Each row is a point on a tangle of strands that fork, close into loops and nearly touch. The rows are in no order.
In the rows, 128 means zero.
Points whose rows are less than 70.1 apart are linked; no others are. Some points are linked to none.
<195>: [117 111 163 126 139 142 102 135 124 156  95 143 157  82 153 127 180 120
 132  53]
<29>: [136 132 109 113 134 129 113 142 134 142 128  99 119 122 137 127 118 127
 142 127]
<53>: [131  95 180 162 117 177 161  89 148  95 107 123  97 137 101 120 141 185
 113 133]
<14>: [114 150 104 128 129  95 153 121 108 127 118 152 132 170  94 141  94  81
 120 178]
<678>: [137 142 143 101 140 139  97 161 130 162 134 155 160  89 138 134 156 107
 123  97]
<825>: [111 173  85 111 151  84 111 166 114 138 160 174 147 137 125 157 121  69
 123 137]
<359>: [136  81 149 143 113 130 155 106  72  98 131 112  84 163  72 145  99 144
 116 164]
<1070>: [ 79 176  83 130 117  38 140 153  99  72 161 145 123 161 113 160  79  80
 136 208]
<926>: [104  84 142 143 124 158 106 105 144 102  75 110 145  84 136 118 184 177
 151  56]
<858>: [161 150 142 142 118 167 174 103 158 127 131 150 113 152 122  90 127 139
 122 142]
<201>: [134 126 109 113 134 104 130 149 124 132 136 164 134 127 101 149 131 103
 114 157]
<1058>: [149 132 109 131 123  98 151 126 111 109 154 154 110 156 102 133 107 138
 121 202]
<1139>: [110 172 105 150  92  66 159  98  81  89 188 146 114 185  64 145  46 128
 135 222]
<908>: [121 158 127 122 107  84 182 110  89 111 154 132 127 171  70 141  77 101
 115 187]
<860>: [154 130 148 126 131 165 113 138 163 155 132 181 137 104 162 114 167 135
 110  88]
<729>: [155 117 156 132 119 159 162 107 133 125 129 159 113 136  82 121 138 144
 105 151]
<884>: [126  73 165 157 117 142 153 100  91  94 102  96  97 146  78 140 116 160
 124 148]
<721>: [140  87 139 147 122 170 127 102 144 118 106 120 122 109 143 103 172 167
 135 115]
<1021>: [150 140 166 118 142 180  84 152 165 165 132 166 159  91 184 106 157 138
 112  63]
<372>: [128  97 153 141 113 199 119 110 184 106 110 134 124  90 163  88 186 180
 119  93]
<984>: [130 162 111 105 144 106 126 151 141 152 151 171 151 128 116 142 129  83
 120 146]
<1043>: [159 157 143 117 138 178 121 138 176 144 141 136 143 116 159  89 139 144
 119 123]
<521>: [148 131 137 123 135 142 127 130 145 161 114 178 132 120 128 124 156 117
 117 103]
<310>: [113 148 129 114 148 113 130 153 132 157 123 110 155 132 133 138 135  86
 126 124]
<1101>: [125 149 158 131 155 157 102 142 170 163 109 126 151 116 166 124 146 139
 120  61]
<967>: [157 183 138 107 138 151 133 141 172 153 159 147 156 126 133 101 128 126
 126 137]
<166>: [109 106 102 120 137  93 130 142  92 120 135 121 118 136 136 149 143  88
 126 138]
<447>: [101 143 115 140  84  68 169 122  68  88 150 108 110 170  90 148  49  83
 136 212]
<613>: [139  77 113 138 110 116 133 118  72  95 144 126  81 154  90 155  93 143
 121 182]
<519>: [128 152 151 139 144 150 131 125 169 154  98 116 125 134 153 115 135 144
 127  83]
<707>: [100  93 142 137 138 147  85 108 134 128  83 114 165  78 158 128 181 156
 139  33]
<669>: [133  76 151 134 124 141 136 113  95 119  89 129 130 106 107 127 168 142
 126 109]
<231>: [133 140 101 104 144 119 107 161 116 139 132  94 122 132 154 136 116 103
 138  90]
<835>: [152 134 151 153 115 124 180  92 100 103 158 132  98 176  67 127  79 145
 110 185]
<576>: [134  88 128 133 129 178 108 103 150 116 117 138 134  83 158  99 190 171
 127  81]
<406>: [128  86 108 116 138 123  99 126 110 133 107 107 148  91 149 128 162 126
 133  85]
<853>: [125 144 128 119 163 146  96 159 143 169 124 123 150 124 162 127 135 115
 122  72]
<283>: [106 137  93 119 113  88 116 148 104 127 123  87 112 146 141 145  79  84
 145 160]
<134>: [ 87 169  93 130  94  50 163 133  81  78 170 133 123 166  86 155  51  84
 135 216]
<595>: [137 128 190 125 130 175  88 136 168 156 120 174 157  73 180 108 188 141
 115  37]
<295>: [126  72  95 133 118 113 101 112  96 116 118  83 119 104 151 130 148 150
 154 128]
<1138>: [ 95 109  88 128 112  75 133 142  84  96 141 109  97 149 127 164 103  77
 126 184]
<1044>: [114 111 176 140 118 180 131 117 182 116  65 136 126 106 119 111 162 173
 137  70]
<658>: [110 193  97 135 102  59 172  96 107 106 183 135 143 173  70 130  56 110
 140 209]
<1052>: [127  90 148 119 131 137 118 125 118 136  90 132 136  94 128 127 172 137
 124  77]
<287>: [112 125 103 106 149 118  91 160 111 140 123  80 136 120 178 149 121 108
 126  61]
<681>: [133 165 128 146 107 108 185  97  97 101 175 149 124 179  54 129  72 130
 112 198]
<868>: [132 124 152 136 132 186 118 123 194 132 113 133 131 107 158  94 163 152
 119  88]
<1083>: [134 170 141 108 129 119 150 135 133 159 126 158 147 141 100 131 121  98
 117 133]
<939>: [132 114 127 100 139 123 106 156 113 143 121 125 152  99 146 135 158 107
 126  95]
<263>: [125  88 161 157 117 184 150  92 156  95  99 119 106 114 124 108 169 184
 128 113]
<313>: [141 158 103 125 136  89 141 135 140 121 156 153 133 156 124 133 106 126
 125 186]
<682>: [112 144 114  99 161 109  95 185 100 153 140 100 150 110 175 150 126  81
 107  67]
<541>: [ 94  72 146 136 124 132 115 106 122 112  58  97 132  96 121 131 166 167
 145  68]
<356>: [126 129 149 133 126 156 148 115 143 133 110  87 110 130 101 113 132 140
 146 129]
<1116>: [139  83 153 170 109 144 151  88  90 102 144 108  80 156  89 139  89 170
 130 188]
<646>: [117  87 134 132 122 128 123 106 134 121  86  87 107 122 140 129 133 169
 139 103]
<367>: [140  82 119 136 119 132 121 107 115 109 126  98 106 113 146 114 135 167
 151 150]
<369>: [130 139 114 136 104  97 152 119  87 107 150 106  90 160  84 142  72 124
 143 193]
<525>: [121  73 135 139 127 122 143 120  79 106 100 120 110 127 100 139 149 125
 123 129]
<764>: [143 177 121 140 111 118 170  90 143 135 158 119 127 164  99 106  87 138
 138 180]
<1119>: [130  98 127 122 112 125 134 118 115 120 107  90  97 134 108 136 107 137
 137 156]
<586>: [107 126  69 110 144  74  89 168 105 116 154 123 140 139 170 152 111  88
 131 141]
<71>: [132 141 145 149 126 144 177 104 134 130 122 101 107 154  96 116 108 133
 141 146]
<527>: [142 133 119 143 112 121 140 115 114 128 142  99 102 145 123 122  89 140
 165 185]
<671>: [107 104 107 129 117  95 153 129  88 112 128 123  99 150 109 158 114  92
 115 155]
<767>: [167 125 142 142 111 148 162 103 109 113 136 145  93 159  84 116 107 151
 114 172]
<1006>: [121 138 175 143 118 198 119 124 205 125  82 142 140  96 144 101 170 166
 131  72]
<577>: [117 106 158 137 136 162  76 125 135 147  90 148 171  71 171 113 185 145
 136  22]
<830>: [144 194 116 119 136 125 151 129 165 139 169 149 156 141 123 107 106 127
 123 168]
<871>: [105 115 137 113 128 128 132 133 131 160 118 136 117 115 110 152 154  98
 111  87]
<1069>: [115 181  86 125 138  64 132 142 133 115 166 147 144 153 111 146  93 107
 137 198]
<963>: [119 180 106 125 120  68 154 122 123 118 173 127 139 160  88 135  78 111
 136 215]
<258>: [128 146 135 118 166 145  68 175 119 168 141 135 175 113 186 139 129 113
 107  56]
<914>: [157 124 147 150 114 167 164  99 148 110 121 116 103 143 132  96 123 170
 128 154]
<222>: [136 109  86 113 154 123  74 144 128 140 154 119 148 108 182 131 143 137
 130 116]
<386>: [123 137 184 136 133 158 147 126 176 157  95 147 128 109 126 123 169 126
 129  66]
<485>: [124 110 180 136 122 169 124 118 157 147  98 162 125  89 137 121 184 148
 127  50]
<954>: [127  67 106 124 119 126  96  96 101 112  99 100 136  92 148 119 169 161
 147  87]
<526>: [123 110 140 136 137 137 123 122 156 132  88  99 122 124 159 117 142 160
 134  78]
<1008>: [146 174 142 102 143 152 115 165 160 163 148 151 153 107 137 117 132 105
 125 107]
<83>: [136 161 110 120 172 134  71 181 129 160 167 146 166 116 182 132 124 110
 111  92]
<97>: [156 135 122 109 135 158 108 142 162 137 132 115 131 118 148 109 128 144
 138 114]
<660>: [113 109 184 130 119 193  81 122 179 137 110 165 163  55 179 103 199 161
 127  29]
<354>: [114 177  92 131 125  76 140 128 115 132 153  93 130 165 131 131  64  98
 153 178]
<823>: [147 116 113 117 139 170  84 138 155 140 125 112 143  96 162 111 146 152
 139  86]
<649>: [160 143 134 125 130 124 152 130 136 136 118 133 134 145 117 108 119 134
 128 155]
<1106>: [120 102  94 116 110 106 111 128 108 121 116  93 101 139 124 150  92 115
 153 160]
<40>: [115 121  93  93 135  89  97 171  95 128 126 137 144 113 149 158 134  72
 113 112]
<487>: [130 144 169 144 124 175 161 114 180 145 106 159 117 130 121 114 158 144
 118  92]
<235>: [120 116 147 120 145 152  55 125 121 156 112 142 182  69 190 122 168 147
 120   4]
<312>: [121 141  84 128 153  90 108 147 125 136 151 120 132 152 163 143 111 109
 131 150]
<1094>: [142 150  99 123 164 134  84 159 145 147 156 134 149 129 174 125 129 123
 128 127]
<647>: [137 173 105 142 112  97 145 115 127 131 159 109 110 163 123 115  75 129
 160 193]
<65>: [152 117 117 135 116 147 138 116 142 121 130 117  97 126 141 102 134 166
 138 144]
<873>: [125  85 168 143 118 145 162 100 120 114 101 110  98 137  92 135 143 168
 112 130]
<109>: [128 117  81 117 160  96  75 166 107 127 153 106 150 116 178 142 127 109
 128 121]
<229>: [117 116 135 118 125 132 136 128 133 143 117 122 110 130  90 143 134 116
 114 130]
<208>: [138 114 124 105 137 113 119 154 117 141 139 139 143 105 123 138 153 105
 120 139]
<1001>: [153  97 120 134 112 123 144 112 107 105 141 135  97 145 101 135 113 151
 125 183]
<474>: [136 125 168 116 125 139 157 121 140 139 114 147 126 123  86 132 141 123
 101 131]
<626>: [103 141  85 120 143  79 127 161 100 115 145 157 127 138 119 165 123  59
 124 154]
<412>: [100 150  88 125 120  65 149 156  93  91 152 118 123 153 121 156  89  82
 137 196]
<443>: [150 149 143 126 123 157 148 118 165 146 116 169 115 141 120 109 138 131
 115 116]
<224>: [108 164  78 120 126  70 126 157 115 115 141 108 129 162 146 146  75  77
 144 172]
<22>: [136 151 146 153 114 154 173  83 154 135 145 106 116 162 104  98  99 149
 134 182]

A fork is a point with three links, a tip a point with one. Leave the first point through the second and follow the links. Name the first fork or tip that comes.
<109> / <222> -> <646>
<526> / <519> -> <312>
<1006> / <868> -> <359>

A tip is a point with one link. Name the tips that can be reached along the links from each point below, in the order of the rows.
<1106> -> <166>, <447>, <356>, <1119>, <527>
<868> -> <1139>, <908>, <1044>, <1116>, <871>
<83> -> <646>, <312>
